Points on a hilly landscape, in no order, each with its height.
A ball rolls from a point to the lowest of its 2 nearest points, and stops where none of them is lower. Distance is the straight distance between rows; heights are no part of it.
gotal: [130 142  72 127 144 103 122 171 145 161 149 164  98  59  67 104  86 142
 134  99 154]  h=0.68
fina: [133 138 181  72 173  95 127 137  59  83 137 124 150  98 107  83 166 121
  72 142 153]  h=4.37
gekob: [125 114 179 119 109 156 159 116 156 107 155 114 154 159 159 152 194 140
 102 175 158]  h=1.04
fanuf: [ 87 147 136  99 147 152 130 143  99 173 134 159 146 156 125 136  48 138
 121  97 157]  h=5.58
fodu: [150 174 136  78 130 128 123 192  86 210 133 137 171 155 128 113 139 148
 115  87 121]  h=4.62
larof: [ 77 149 145 136 159 171 137 112 167 116 133 145 123 140 105 147  53 135
 133 171 158]  h=4.91
Kerid: [123 164 112 151  91 164 122 145 123 128  65  43 107 143 137 127 119 137
 163  84  83]  h=3.47
Sugok: [ 84 145  81 119 118 175 139 140  81 185 123 124 137 148 164 116  63 154
 181  90 112]  h=4.12
lal: [174 145 172 121 147 109 122 179 111  87 153 156 122 142 109 200 172 160
 120 161 125]  h=3.03
nur: [147 135 111 152 134  97 117 169 147 109 152 125 100 113 114 131 134 145
 127 146 138]  h=1.03
val: [129 153 175 106 176 109 153 146 105  80 101 177 134 119  91 139 145 136
  90 190 159]  h=2.64
Doseb: [106 143 155 116 127 168 131 118 157 135 195 132 144 160 136 210 141 184
 125 125 140]  h=3.37
farik: [176  63 143 136 126 100 120  72 143  62 110 149  85 166 126 104 112  86
  92 175 152]  h=7.76
Viru: [111 111 152  96 134 151 122  90 136 142 186 146 124 125 138 131 151 149
 101 138 155]  h=2.62
vov: [148 151 123 144 147 113  98 124 142  92 167 139  83 128  97 185  76 146
 162  91  97]  h=4.55
Tari: [178 137 110 152 102  68 131 142 100 138  89 140 130 135 133 127 164 109
 156 107  84]  h=2.42
mezu: [156 144 137 132 155 113 116 171 148  90 158 108  99  80  88 122 135 162
 112 157 170]  h=1.42
mumuf: [ 85 169 105 124 101 160 167 154  98 174  54 115 153 136 141 119 120 124
 155 112  79]  h=3.27
rek: [166 137 168 129 149 113 110 148 128  74 157 106 109 130 116 172 153 156
 119 141 105]  h=2.85
gonas: [102 134 167 123 147 152 139 114 143 121 129 130 160 111 121 124 144 134
 129 153 106]  h=6.71
dof: [123 137 110 165 124 133 149 168 119 139  35 113 159 152 141  79  51  89
 143 144 104]  h=3.46
meze: [ 70 127 142 137  82 183 154 100 125 116  97  83  96 164 176 205 156 145
 141  87 126]  h=7.67
dodas: [ 96 160 164 130 152 152 160 126 155 110 108 124 141 125 105 155 125 151
 154 155  86]  h=6.83
gem: [131 135 160 123 140 143  90 113 112 132 153 132 114 145 125 136 104 141
 132 112 130]  h=6.25
Fen: [153 157 132 154 103 136 131 155 145 108  73  48 117 125 126 141 153 139
 149  98  84]  h=3.16
Baso: [128 111 176  91 141 148 117 103 160  83 183  41 127 124 134  97 168 152
 115 143 111]  h=4.93
fisi: [ 89 160  79 129 127 144 150 155 112 174 142 127 119 135 145 147  69 157
 200  88  97]  h=3.89
zonis: [183 163 128 164 101 108 137 176 135 128  82  81 137 157 138 145 153 145
 150 111  94]  h=2.82
Fofa: [ 64 131 127 134 118 187 136  68 167 119 153 104 105 130 143 164 113 143
 149 143 131]  h=4.50
Taz: [134  96 148 127 139 136  91 113 117 137 103 115 167 154 156  75 109  91
  83 131 161]  h=2.44
Vub: [ 83 122 131 117 113 134 158  84 126 145  70 127 157  90 153 102 202  96
 121 134  95]  h=2.50
gele: [144 117 158 135  97 132 139  96 124 128 105 119 147 170 154 157 176 127
 122 122 115]  h=7.96
daz: [146 137 117 173 140 110  98 114 135 110 134 128  88 157 120 172  58 135
 160 108 127]  h=4.74
per: [162 131 136 131 134 113  78 139 119 107 175 105  99 133 101 174  98 169
 157  71  95]  h=4.36
fes: [ 66 132  80 163 106 189 142 103  90 134  91 109 119 127 149 127  37 145
 176 117 113]  h=1.72
ferud: [113 100  93 125 161 103 115 133 106 134 113 180 159  71 105  60 130  81
 103 119 121]  h=6.03
Patu: [104 168 174 123 143 172 154 155 165  97 122  73 143 139 103 164 115 156
 160 123  75]  h=7.05
gil: [141 100  71 126 100 125  90 113 147 165 164  94 127 101 147  62 139 115
 131 102 121]  h=1.43
Felum: [147 164 163  96 193 124 144 139 141  57 131 149  98 104  62 158  91 161
 103 159 138]  h=2.32
garu: [156  94  74 149  80 100 135 130 131 158 135 143 133 128 165 119 181 109
 125 120 124]  h=1.96
pavu: [146 143  88 161 129  90 146 199 143 135 140 152 118 101 118 130 165 134
 126 155 148]  h=0.75
rozed: [110 134 119 118 133 114 122  93 115 138 173 170 112 118 112 186 148 147
 151  99 101]  h=4.88
Bemaz: [112 141 124  89 141 136 106 152  79 208 135 166 163 159 136 128  74 145
 122  64 167]  h=5.80
bez: [118 113 127 125 123 116 161 120 153  91 164 171 108  79 122 157 211 122
 132 205 120]  h=5.56
Keze: [128 158 164 103 190 110 167 172 140  88 108 161 116 101  66 140 104 150
 104 172 154]  h=2.53
bona: [106 140 109 125 150 102 154 137 119 134 147 225 123  93  77 164 153 135
 136 144 135]  h=5.44
vuvi: [153 127  76 157  79  80 147 145 114 155 104 145 141 120 145 131 195 103
 145 107  97]  h=2.18
Gani: [156  56  89 131  98 125  93 107 142 157 169 113 113 137 154  75 133 104
 104 110 157]  h=1.59
bifu: [152 140  92 129 138 105 150 197 138 138 138 169 124  87  84 148 118 147
 118 145 200]  h=3.31
fumun: [114 131 134 149 113 115 154 150 135 121 162 184 128 146 145 200 198 142
 117 167 151]  h=2.17
Gebod: [121 146 107 193 113 142 144 150 182 123 102  80 116 146 135 129  90 128
 162 148 144]  h=1.17
ped: [169 107 148  97 146 109 112 119 104  71 127 135 121 100 110 119 137 113
  87 161 206]  h=3.19
gulug: [165 173 127 139 117 116 155 215 140 143 110 104 166 157 126 144 157 153
 147 125 104]  h=3.15
Vutu: [118 136 130 108 179 107 123  92 122  80 114 184 117  85  76 127  97 120
  95 162 144]  h=3.67
Leki: [124 169  94 143 150  90 185 219 137 166 119 169 109 139 117 152  82 145
 155 128 109]  h=2.88
nagop: [166 143 184  96 144 114 128 196  94  53 151 138 124 136 116 189 187 134
 104 187 162]  h=2.87
zep: [117 156 114 103 141 105 132 131 104 160 177 206 115 122  94 195 145 170
 157  81  97]  h=5.08
Suge: [155 133 166 141 130 122 124 162 145  98 126  91 148 148 138 115 155 140
 112 166 131]  h=2.26
Bur: [ 63 150 121 116 115 183 135  98 116 182 133 123 164 108 154 127 143 139
 160 105 101]  h=4.58
Tuf: [ 53 126 128 132  88 189 131  59  84 142  73 105 143 114 145 109 105 114
 146 113 102]  h=2.05
Ruzu: [138 133 121 159 105 107 145 124 149 120 148 148 113 127 137 165 187 140
 135 147 127]  h=2.37
ludad: [ 74 164  88 106 123 166 175 146 110 205 148 142 158 144 166 152 132 163
 171  95 123]  h=5.23
gumi: [141 159 139 143 130 112 111 128 103 125  70 108 133 143 124 111  87 114
 168 103  81]  h=2.93
pepet: [137 100 160 108 172 102  98  76 118  79 137 127 115 111 113  90 121 104
  98 138 130]  h=6.53
seta: [131  99 152 154 110 155 118  95 154 119 119  96 148 165 169 131 111 128
 113 153 163]  h=5.40
redi: [126  88 121 151 114 129 153 103 192 101 131 116 107 115 147 108 172 113
 127 187 142]  h=7.70
Riro: [153 155 134 136 144  97 118 173 113 138 129 150 131 146 103 151 115 152
 151 104 100]  h=3.68
Sefo: [137 144 162 128 115 125 142 161 127 132 162 153 153 156 137 193 180 164
 133 139 132]  h=1.85
gori: [109 161 138  93 145 107 149 153 104 160 151 199 127 106  92 168 145 155
 130 108 127]  h=5.29
roko: [134  62 133 117 128 121 135  74 157  44 130 157  91 142 134 114 125  95
  75 202 178]  h=7.73
rigun: [120 110 123 141 100 144 107  79 133 123  89  81 118 109 155  80 114 104
 147 117  99]  h=4.14
Dizo: [149 135  75 130 123 122  73 147 143 167 173  99 114  92 117  79 121 142
 146  97 129]  h=1.23
soror: [123 100 163  98 142  99 130  84  96 129 125 177 158 105 137 112 182 105
  91 167 119]  h=4.09
Fum: [133  66 138 124  89 131 124  28 143 107 138 132  86 172 146 122 115 112
 140 116 111]  h=7.86
mok: [123  78 126 124  93 136  91  67 116 157 105  92 151 138 177  54 116  74
 117 108 123]  h=4.00
binim: [109 135 147 111 143 155 128 119 144 132 197 158 120 122 118 178 146 171
 104 136 171]  h=2.98
rufuv: [133 176 162  82 145 120 150 181 113 187 111 143 188 147 120 100 141 138
 113 127 113]  h=4.10
lupu: [ 97 111 122 111 126 140 112  48 125 137 182 166 106 136 140 174 142 136
 142 108 108]  h=4.73
gok: [146 159  97 130 137  91 167 221 152 167 121 178 117 124  99 139  92 155
 125 129 166]  h=3.10
Tela: [ 95 153 156 148  97 190 144 137 146 104 109  47 127 167 158 175 124 164
 152 114 126]  h=7.51
lepiz: [132 130  52 133 134 104  95 172 136 175 170 133 120  79  97  88  96 125
 149  81 133]  h=1.00
nofep: [152 161 146 119 130 125 137 207 126 145 179 135 139 144 122 179 198 170
 128 136 143]  h=1.37
gepa: [ 88 135 121 129 121 141 153  94 158 130 129 124 126  76 121 131 181 137
 145 129  88]  h=2.91
ror: [154 144 103 127 158  74 111 161 133 111 166 167  74  62  68 124 116 139
 160 121 103]  h=6.89
mutur: [135 126 186  88 174 123 115 123 111  67 175  66 137 114 129  91 173 147
 100 143 109]  h=4.72
bufo: [135 131 149  79 170 102 130 108  94  86 144 156 123  63  74 120 125 135
  96 147 169]  h=3.52
bivid: [153 144 133 145 115 109 149 158 152 124 108 100 149 120 138 110 169 135
 130 143 112]  h=2.49
funo: [ 62 144 121 154 158 183 145 142 143 135 129 141 128 151 125 133  19 147
 141 149 150]  h=5.07
leres: [126 117 156 128 112 146 134 150 130 149 148 141 164 150 159 138 184 141
  88 167 172]  h=0.67
kina: [ 67 110 137 109 108 169 134  62 109 160  84 126 159 111 151 111 152  96
 133 118  98]  h=2.28
fote: [120 104 123 140 123 145  91 106 105 162 107 136 161 150 156 108  79  93
 118 102 146]  h=2.19
Disot: [100 123 124 158  75 180 155 112 193  97 112  56  83 139 148 153 159 134
 145 120 145]  h=7.63
rubal: [115 114 148 122 157 117 105  98 131 121 123 130 143 104 124  88 125 114
 114 151 113]  h=6.62
Sase: [105 119  86 149  99 136 130 111 125 167 125 132 147 122 146 121 129 114
 145 104 121]  h=4.29
vesev: [121 151  83 123 122 131 110 159 116 198 138 147 167 148 141 115 131 132
 127  83 138]  h=5.36
gano: [134 112 103 131 136 123 112  92 146  99 155 165  76  99  94 159 114 126
 107 147 176]  h=4.52
nov: [124  95 165 115 113 160 130  79 162  80  96  23 114 147 151  80 121 116
 134 129 123]  h=5.24
rekif: [100 143 107 180 131 167 135 159 148 133  85  76 149 157 153 112  54 126
 156 140 146]  h=1.36
Rase: [136 156 173  86 188 128 124 145 124  97 153 133 116  98  72 133 104 175
 113 126 139]  h=1.69
ladak: [117 115 169 147 131 148 119  95 140 117 124 144 134 182 161 176 102 121
 106 153 168]  h=5.55
Tik: [ 77 142  96 175 123 174 163 138 125 112  85 103 114 136 138 118  31 140
 170 145 129]  h=1.55
kefi: [129 180 121 113 153 134 170 233 158 176 130 108 125 150 115 113  74 153
 141 134 117]  h=2.01
nedo: [109 159  86 126  92 164 114 111 122 162  93  67 160 105 150  81 145  95
 134 106  89]  h=2.83
Bido: [176 143 116 130 139  85 105 148 114  90 174 161  81 100  77 164 141 153
 140 123 108]  h=6.80
burud: [ 77 155 158 148 124 147 202 159 144 157  75 158 188 154 134 158 136 125
 121 167 131]  h=5.59
Gofo: [109 163  87 133  81 190 117 119 109 185 113  47 139 120 157  89 139 126
 148  86 114]  h=3.02
gase: [180 118 173 156 114  65 124 115  94  96  67 155 128 165 132 168 144 103
 136 135  91]  h=2.86
sul: [105 167 103 137 115 133 145 147 113 162  99 128 134 135 133 140 118 140
 181 101  85]  h=3.58
Nipuv: [128 122 121 140 161 104 126 138 168  64 170 118  95  74  93 102 147 129
 109 189 168]  h=1.10
Nad: [149  80 131 156 134 106 105  76 140 105 117 155  97 151 142 128 101  90
 103 154 159]  h=7.80
Bil: [125 137 161 142 141 147  99  89 119 110 136 145 119 180 114 178  75 139
 116 120 142]  h=5.87
vulor: [160 150 170 137 121  77 154 144  86 116  76 166 153 160 136 181 162 130
 143 121  77]  h=3.06
luza: [200 110 104 149  85  93  88 126 131 144 133  65 105 160 161  77 131 111
 146  97 107]  h=2.07
tufo: [110 164 114 165 120 153 148 180 163 119 102  78 127 135 131 147 111 151
 166 127 112]  h=0.89
vudop: [103 173  86  85 145 136 140 179 114 213 132 146 143 112 123  82  82 124
 141  97  94]  h=2.03
ver: [127 182 127 117 143 110 184 212 144 160 119 133 121 136 102 140 103 149
 162 130  80]  h=2.58
Gak: [118 151 156  63 154 119 134 158  81 190 108 171 157 141 108  97  74 120
 104 105 129]  h=4.78
Bibag: [138 130 117 154 137 125 139 146 155  94 143 169 105 128 107 173 123 132
 101 185 200]  h=3.48
volem: [171  77 182  87 121 116 124  80 115  50 155 138  84 192 134 124 154 112
 103 182 152]  h=4.20
Mogil: [149  75 148 143 110 143 122  98 185  88 125  44 109 148 157  67 109 115
 121 155 145]  h=5.30
kidu: [148 136 182 132 128 138 110 123 148 102 151  90 137 155 133 168 142 143
 127 125 108]  h=2.31
buzul: [124 111 151 149  80 134 142 103 120 147 106 129 153 206 191 180 174 128
 123 121 154]  h=7.85
poso: [151 114 118  93 171 105  98  87 104 112 119 172 118  67  70  99  80 111
  96 107 156]  h=6.21
vuluk: [126 145 181  85 179  97 130 125  92  79 159 117 143 101 100 108 177 137
  95 148  99]  h=4.51
boni: [ 50 147  71 125 113 192 147 112  96 177 137 133 151 116 159 129  96 142
 162 106 131]  h=4.33
Rit: [141 145 141 148 173 119 104 138 142  97 109 133 109 127  87 122  54 130
 132 138 136]  h=4.13
deg: [113 111 104 111 129 144  97  60 148 120 211 150  77 108 113 167 133 139
 138 113 117]  h=4.64
kelur: [175 129 140 153 131  62 124 134 107  99  93 149 122 131 118 126 146  98
 137 145  87]  h=2.67
rore: [ 89 144 100 119 118 148 115 124 123 162 112 100 144  87 127  73 116 126
 153 103  77]  h=2.61
til: [135 130 116 130 180 111 107 138 135 107 116 138 106  84  73  90  59 122
 125 114 149]  h=4.40
Pom: [ 99 112  90 112 142 152 119 150 112 173 110 198 161  96 108  87  68  84
  97  93 161]  h=5.63
gepus: [110 144 116  97 145 131  94 137 127 174 195 122 133  84 103 114 134 166
 120  98 128]  h=1.45
naf: [129 136 105 109 177  91 101 141 108 125 134 139 112  62  69  80 102 131
 118 108 127]  h=4.39
tulig: [135 155 175  80 159 130 143 183  98 173  83 151 175 158 126 101  91 122
  92 130 146]  h=4.45
Pes: [152  76 139 169 106 137 125 100 179  99 117  81 109 178 161 108 105 117
 116 167 165]  h=5.34
Tumad: [142 143 185  92 154 100 156 172  86 107 121 191 145 123 105 164 185 138
  96 184 176]  h=2.72
Nar: [ 97 118  86 188 105 145 135 139 125 130  48 123 151 124 142  86  58  81
 154 132 108]  h=3.51
bopir: [ 85 147 130 118 124 129 144  97 126 132  92 120 154  73 121 102 174 116
 153 124  66]  h=2.71
Nuse: [104 146  82 103 134 138 124 152 109 194 113 137 154  87 123  61 105 109
 154 102  72]  h=2.39
Vapat: [ 84 106 101 150 113 167 112 109  89 156  93 144 169 136 156  94  56  80
 140 115 116]  h=1.99
zop: [146 159 142 140 137  75 166 165 105 142  95 164 134 160 115 183 124 138
 162 108  78]  h=3.28
fitof: [ 92 146 175 124 130 198 122 136 140 110 131  54 145 142 122 166 114 167
 152 110 102]  h=7.32
misa: [112  93 116 122 170 105  93  88 114 129 115 179 127  69  96  87 103  93
 111 114 124]  h=6.10
gitin: [114 103  95 159 108 134 124  98 156 133 122 107 122 107 147  98 129 116
 137 129 122]  h=4.21
Ziz: [140  72  92 148  89 110 128  93 120 157  95 133 142 127 175  93 139  75
 121 109 110]  h=3.88
vib: [135 147  75 125 161 135 133 180 126 162  98 124 172  95 119  36  99  88
 108 133 110]  h=5.82
los: [133  61 104 145  98 125 116  47 138 123 128 155  97 153 159 124 112  90
 117 126 135]  h=7.84
ziko: [130 162 105 153 149 136 141 195 153 153 125  95 126 136 115 119  76 152
 165 118 123]  h=1.39
Napep: [104 142  66 131 146 119 144 189 149 171 158 185 139  68  89 109 146 138
 125 119 150]  h=1.29
zava: [128 126 200 129 126 153 155 116 157  88 133 102 150 158 143 178 179 149
 120 157 116]  h=1.53
sil: [ 74 153 101 107 117 171 149 129 133 190 155 124 167  84 140 125 188 152
 149 109 109]  h=4.84
Vepo: [166 117 145 141  88 105 116 134 140 100 135  76 103 155 142 184 160 142
 152  92  73]  h=3.96
Goda: [142 138 116 115 164 102 114 160 103 140  77 139 167 110 113  38 106  87
 103 130 108]  h=5.89
zoko: [ 93 127  90 121 144 133 116 142 113 178 128 170 152 124 130 102  85 118
 125 105 131]  h=5.53
tefev: [ 98 153 103 105 117 145 154 146 120 201 164 143 175 130 142 144 176 163
 143  99 107]  h=5.04
des: [101 118 140  91 148 158  93  87 116 157 196 132 123 106 113 134 135 154
 125 102 138]  h=2.14
mel: [133  92 149 134 100 126 125  55 128 125  99 124 116 176 169 152 128 107
 135 113 110]  h=7.91
pumep: [159 135 164 123 173  88 110 117 138  19 136 123  78 111  85 132 116 122
 106 169 118]  h=1.52
Vif: [161  82 142  88 137  85  91  72  99  71 149 141  87 118 107 106 130 100
  91 136 164]  h=6.44
gime: [149 105  79 135 139 134 104 145 119 170 107 127 176 107 141  36 107  66
  95 105 123]  h=5.76
dege: [ 83 154 123 121 133 148 180 165 118 187 133 147 171 175 165 161 103 149
 141 110 152]  h=5.41
kif: [144  67  83 134  75 146 111  88 134 181 109 105 138 149 182  71 141  84
 118  86 128]  h=3.94
vifep: [133 114 150 120 103 149 119 103 141 129 199 136 105 176 154 190 155 161
 119 126 166]  h=3.71
dizi: [137 107 117 167  88 100 141 105 115 140  61 134 128 146 163 128 127  82
 144 106 107]  h=3.78
Zela: [100 120 143 167  89 188 142  94 164  97 120  63  97 160 153 187 133 156
 157 106 123]  h=7.59
koduz: [ 67  76  76 139  94 161 142  58 162 155 150 159 120 101 158 129 138  96
 133 132 134]  h=4.41
Gilil: [134 118  58 113 136 104 139 196 129 173 139 180 141  63  84 108 107 127
 103 104 178]  h=1.05
Noz: [126 166 141 117 160 128 177 185 139 136 149 173 119 157  96 207 102 176
 132 133 160]  h=3.79
Vuzol: [173 117  76 153 108 103  97 136 150 124 206 119  61 112 118 160 127 153
 157 105 136]  h=6.66
Mig: [110 119  91 183 114 123 130  99 132 118  87 132 124 114 132 107  62  89
 156 133 115]  h=3.57
zeg: [118  96 110 162 121 104 128  82 121 125  73 168 131 136 148 134  94  79
 142 134 121]  h=3.66
zulal: [177 124 149 158 112  88  95 108  97 123  69  97 124 144 146 116 100  97
 148  92  75]  h=2.56
gimat: [145 113 111 174 113 106 121 100 122 124 140 132  86 178 153 192 101 136
 160  96 131]  h=4.94
sema: [ 73 132 111 132 155 169 127 123 124 162 142 155 144 153 138 145  57 133
 138 127 165]  h=5.25
bep: [144  94 153 122  81 148 136 110 156 103 148  67 110 146 136 180 190 151
 146 100  87]  h=3.76
letaz: [181  97 112 144  82  88 100  98 112 134 101  97 113 147 161 102 130  94
 140  86  95]  h=2.29
dud: [104 146 147 114 110 149 145 112 133 122  98 103 123 105 122 162 193 134
 155 104  65]  h=3.22
Rudeb: [165  91 144 122 123 132  89  82 148 112 188  96  98 140 136 111 141 131
 125 117 121]  h=6.54
pupon: [161 155 132 147 135  99 144 210 129 126 138 146 135 126 114 159 185 148
 134 166 132]  h=0.98
burav: [157 127 119 136 171  98 130 114 159  27 155 131  55  83  88 123 126 125
 103 181 154]  h=1.34
kip: [117 148 151  78 133 121 103 132  79 193 121 167 164 147 124 125 110 137
 124  78 116]  h=5.26
livi: [157 108 138  84 148  86  88  61  87  74 127 173  89  85  84 122 103 107
  90 117 144]  h=6.34
naro: [164 138 162 127 167  90 129 156 111  57 132 133 102 112 101 127 142 127
 109 172 148]  h=1.73
Nug: [111 118 134 136  79 165 156 114 133 136  99  79 135 188 187 188 181 138
 133  96 141]  h=7.75
seniz: [152 113 141 131 102 134 120 137 136 159 168 106 145 168 170 142 177 143
 119 147 157]  h=1.08
teme: [159 112 102 150  88 106 153 144 161 114 139 105 114 122 141 136 194 138
 137 149 113]  h=2.57
bik: [132  59 142 134 123 132 152  74 169  73 142 130 107 129 138 107 155  97
 105 193 141]  h=7.71
zemo: [138 116 138 128 144 108 115 106 136  87 148 151 108 104 121 149 149 123
 110 162 136]  h=4.42
tef: [176  82 174  85 103 142 112  81 130  69 190 116  81 183 134 133 165 140
 112 149 138]  h=4.08
dafo: [155 157 122 119 118 127 102 165 105 182 145 118 169 169 157 127 139 146
 131  94 133]  h=5.12
ribam: [120 121 177 124 123 158 125 101 161  98 129  49 142 138 146 103 144 130
 120 138 117]  h=5.11
Nosit: [110 131 134 137 107 158 131 106 145 118 144  94 115 118 131 169 160 146
 157  92  86]  h=3.53
kubo: [116  94 134 118  88 163 103  39 110 134  88  70 131 140 163  77 106 101
 136 108 108]  h=4.06
lerat: [134 109 145 126 120 136  92  72 127 130 152  93 107 137 150 135 116 135
 145  99 105]  h=6.47
kav: [112  90  91 122 133 135  96  66 158 131 187 157  79 107 119 135 103 132
 113 119 158]  h=4.59
misuv: [ 63  98 109 145  96 168 141  46 164 128 134 122 102 115 142 143 135 114
 148 132 121]  h=4.44
morin: [ 93  87  73 145  81 136 138  88 150 171 143 140 134 104 158 118 170 112
 136 102 121]  h=4.38
gidef: [157 129 138 129 133  86 141 164  92 146  72 152 197 141 147  99 177  87
 100 154 116]  h=3.95
Reso: [150 129 179 119 136 111 145 176 108  98 133 159 149 144 144 169 193 135
  97 196 168]  h=2.78
taneb: [175 164 141 121 147  77 134 205  86 133  82 136 171 141 129  98 160 105
 106 153 128]  h=3.91
godo: [141 149 156 126 182 113 114 104 130  70  96 151 109 103  70 128  69 118
  97 144 170]  h=3.83
zalo: [171 173 148 108 142 117 139 210 120 154 134 109 173 155 126 121 178 160
 120 132 114]  h=3.44
milid: [119 184  81 140  78 185 115 134 111 157 103  40 101 112 133  95 119 133
 164  80  83]  h=3.25
Zad: [102 139 127 128 161 103 153 123 139 112 156 201 112  70  94 152 180 129
 123 178 133]  h=5.50
kudom: [101 118 141 148 105 167 170 109 187 106 107  70 107  99 145 118 177 128
 130 150 130]  h=7.66
Fosur: [ 98 153 125 142 124 146 189 156 134 149  91 147 164 171 158 184 119 146
 144 142 140]  h=5.54
Gazo: [ 69 144 160 124 149 182 118  89 161 119 165 135 118 139 123 161  85 149
 133 146 136]  h=4.69
Bamu: [141 119 178  80 147  95 102 116  75 111 145 144 153 116 131 102 190 115
  96 145 141]  h=4.22
gop: [126 115 145 116 128  96 148 110  95 133  79 155 185 126 154 109 196  90
 101 152 102]  h=3.99
bana: [108  90 135 140 102 150 172  68 196  88 109 100  97 111 130 109 167 100
 141 164 113]  h=7.68
Zemeb: [156 139  82 156 117  80 118 154 127 119 187 155  66  89 104 167 155 152
 165 109 114]  h=6.72
karir: [165 100 165  96 112 144 110 103 136  86 188 126  85 165 132 183 151 144
 110 142 161]  h=3.92
Dun: [166 159 156  99 157 104 122 183  98 144 111 131 170 138 110  91 154 134
  98 130 132]  h=3.77
Felag: [112 168 113 129 106 149 144 142 107 177  61  91 167 122 141  88 155 106
 133 109  93]  h=3.04
zudus: [162 117 145 136 112 126  91 107 131  94 151  72  99 159 122 186 103 151
 160  74  73]  h=4.16
tekeb: [133 157 140  92 172 141 111 170 133 145 173 119 118  85  81 109 107 170
 129 104 135]  h=0.34
Rugik: [120 154 121 158 146 127 159 157 161 113 145 178 112 153 106 198 107 163
 118 160 194]  h=3.56
nibi: [170  50  78 137  70 104 128 123 145 149 137 128 111 154 168  81 159  99
 120 129 147]  h=1.75
vuz: [155 104 104 137 115 111  84 105 138 135 185 112  88 118 125 121 124 136
 135 102 143]  h=6.61
binof: [158 114 124 138  72 138 109 125 144 158 152  80 137 179 185 113 157 136
 125 113 162]  h=1.47
Dopi: [145 108 170 133 152 118  86  97 120 115 107 101 133 162 145 102  80 109
 108 133 145]  h=2.73
dogum: [ 66 122  91 141  97 201 135 105  82 162  84 114 148 123 160  94  66 123
 144 120 112]  h=1.87
fogul: [150 137 165 139 168 108 130 160 130  98 114 127 135 133 113 113 117 135
 106 159 149]  h=1.98
duko: [189 114 113 125  69 131 100 121 133 163 134  50 130 176 169 105 160 124
 129  79 121]  h=1.79
Bot: [ 98 165  75  98 138 132 145 177 132 203 154 166 153 101 103  97 123 132
 138 104 123]  h=1.61
Mak: [158 148 118 122 156  86 103 169 112 141 134 136 125 107  96  97 126 138
 134 112 118]  h=4.11
mifi: [148 115 101 111 157 109 115 170  96 139  95 168 166  71 104  62 112  86
  84 104 145]  h=5.96
Kam: [133 159 140 140 140 134 118 163 113 141  60  98 159 156 125  81  54 115
 150 128 105]  h=3.32
dut: [149  92 158 118 130 105 124  89 126  62 143 160  91 146 126 148 153 107
 102 188 133]  h=4.31
Palum: [145 104 141  77 149  80 130  94  74  46 136 137 112  68  91  98 133 102
  82 157 187]  h=3.35
dapel: [121  95  91 143 136 132 105 145 123 151 117 164 171 114 139  76  96  69
  91 111 153]  h=5.71
duruk: [168  92 169 125 141 113 101 103 117  88 111  97 124 162 138  83 103  94
  69 154 182]  h=2.96
lebim: [173  79 159 114 142  90 120 118  95  66 103 126 121 125 123 102 120  84
  56 177 205]  h=3.08
foni: [122 119  88 152 131 130 144 180 144 131 142 186 124 107 107 164 114 125
  99 156 215]  h=3.41

For each start below, name the point where the ball stops.
ror | Dun
Zad | tekeb
naf | gotal
Vutu | tufo
Fofa | leres
gimat | tufo
Bido | Dun
dizi | leres
